The views of a scene show one set of named points, each view turned or mirrored, and shifted as a whole, with a little noise and some points left out.

Scene 1
View 1
pevim: [-5  1  1  6  6  0 24 -8  5]
vozo: [-24  23  12  -4   9 -34   6   8 -21]
fatir: [-10 -13 -12  16   5 -12  24 -12  -2]
kotel: [ -5 -42 -13  18   3   7  18  21 -14]
Topar: [-16  21   7  -2   8 -22  16  -6  -5]
dolem: [ -4 -27  -6  13   4   8  19  16  -8]
bar: [-5 11  8  0  9  3 21 -1  8]
Ruz: [-10  14  -1   7   6 -17  26 -27  12]
sedag: [ -6  61  38 -26  14   1  17   0  19]
dar: [-9 16  8 -1  7 -8 18 -5  3]
Peba: [-9  4  5  1  8 -4 19  4 -2]
gub: [-17  50  23 -15  10 -23  15  -7   3]
sosi: [ -2 -28 -12  18   4   7  25   0   2]
View 2
dar: [-13 -26   6   3   1   3  21  -6   2]
dolem: [ 20   5  19  -8  -9 -14  41  -5  13]
bar: [ -6 -23  14   5  -8   4  24 -11   7]
Topar: [-19 -28  -1  -1  11   2  21  -3  -5]
Ruz: [-15 -34  11  12  22  -4  16  -9  13]
pevim: [  0 -18  18   6   0  -4  26  -9  14]
kotel: [ 30  15  20 -13  -5 -23  46  -3  14]
Peba: [ -4 -19   9   1 -16   6  28 -10   0]
fatir: [  4 -11  15   1  20 -16  29  -3  16]
vozo: [-22 -21 -14 -19   7   4  25   4 -21]
gub: [-37 -46  -9   5   1  20  12  -6 -15]
View 3
dolem: [ 20   3 -16   2  -5  38   7 -31 -13]
Ruz: [ -2  13  22  -5   3  19 -18   4   5]
fatir: [  6   9  10   4   6  42  -4 -10  -3]
vozo: [-28  16 -15  14 -12  17  -7  15 -12]
sedag: [ -6  14   6 -15 -22 -32 -27  11   1]
dar: [ -1  14   2  -3  -7   9 -13  -1  -3]
gub: [-23  19   3  -4 -14 -14 -25  22  -2]
bar: [  8   9   2  -7  -9  10 -11 -11  -5]
pevim: [ 11   8   5  -4  -3  20  -9 -13  -2]
kotel: [ 21   0 -20   7   0  55  13 -36 -15]
sosi: [ 23   3   2  -2   3  42   3 -28  -6]
Topar: [-19  14  -8   8 -10  15 -11   9  -8]
View 4
bar: [-12  36   0   1   9  21  24  21  31]
kotel: [ 13  31 -39  10 -27  12  15   1  14]
sosi: [ -2  25 -26   6  -4   9  15  -3  15]
Topar: [-1 35 16 16 11 17 13 39 33]
Peba: [-6 43 -4  1  1 26 28 25 33]
gub: [-9 43 35 11 23 28 21 54 44]
Ruz: [-13  24  12  15  26   9   9  20  26]
dar: [-5 36  8  8 10 19 19 29 32]
pevim: [-9 29 -5  7  8 16 17 15 25]
sedag: [-26  49  31  -8  29  34  35  45  50]
fatir: [  2  20 -10  19   4   6   6  12  18]
View 5
dolem: [ 2  4  1 21 41  8  8  0 14]
pevim: [-1 -6  4 20 16 17  9  7  8]
bar: [-2 -7  3 15 11 27 17 13  6]
fatir: [ 4 -4  6 19 21  0  0 -7  6]
sosi: [ 1  5  2 31 38  9  0  1 19]
kotel: [ 5 13 -1 20 65  6  9 -2 22]
Peba: [-3 -4  1  8 21 30 24 16  5]
sedag: [ -9 -20   7   0 -26  48  31  30  -8]
gub: [  1 -22  15 -22 -17  19  28   6 -20]
vozo: [  6 -11  13 -29  13  11  29  -3 -12]

Which points are out of place in each view (at most two, in the order of its rows)? Write none if all are in place.
view 1 -> sedag, Peba
view 2 -> none
view 3 -> Topar
view 4 -> none
view 5 -> dolem, gub
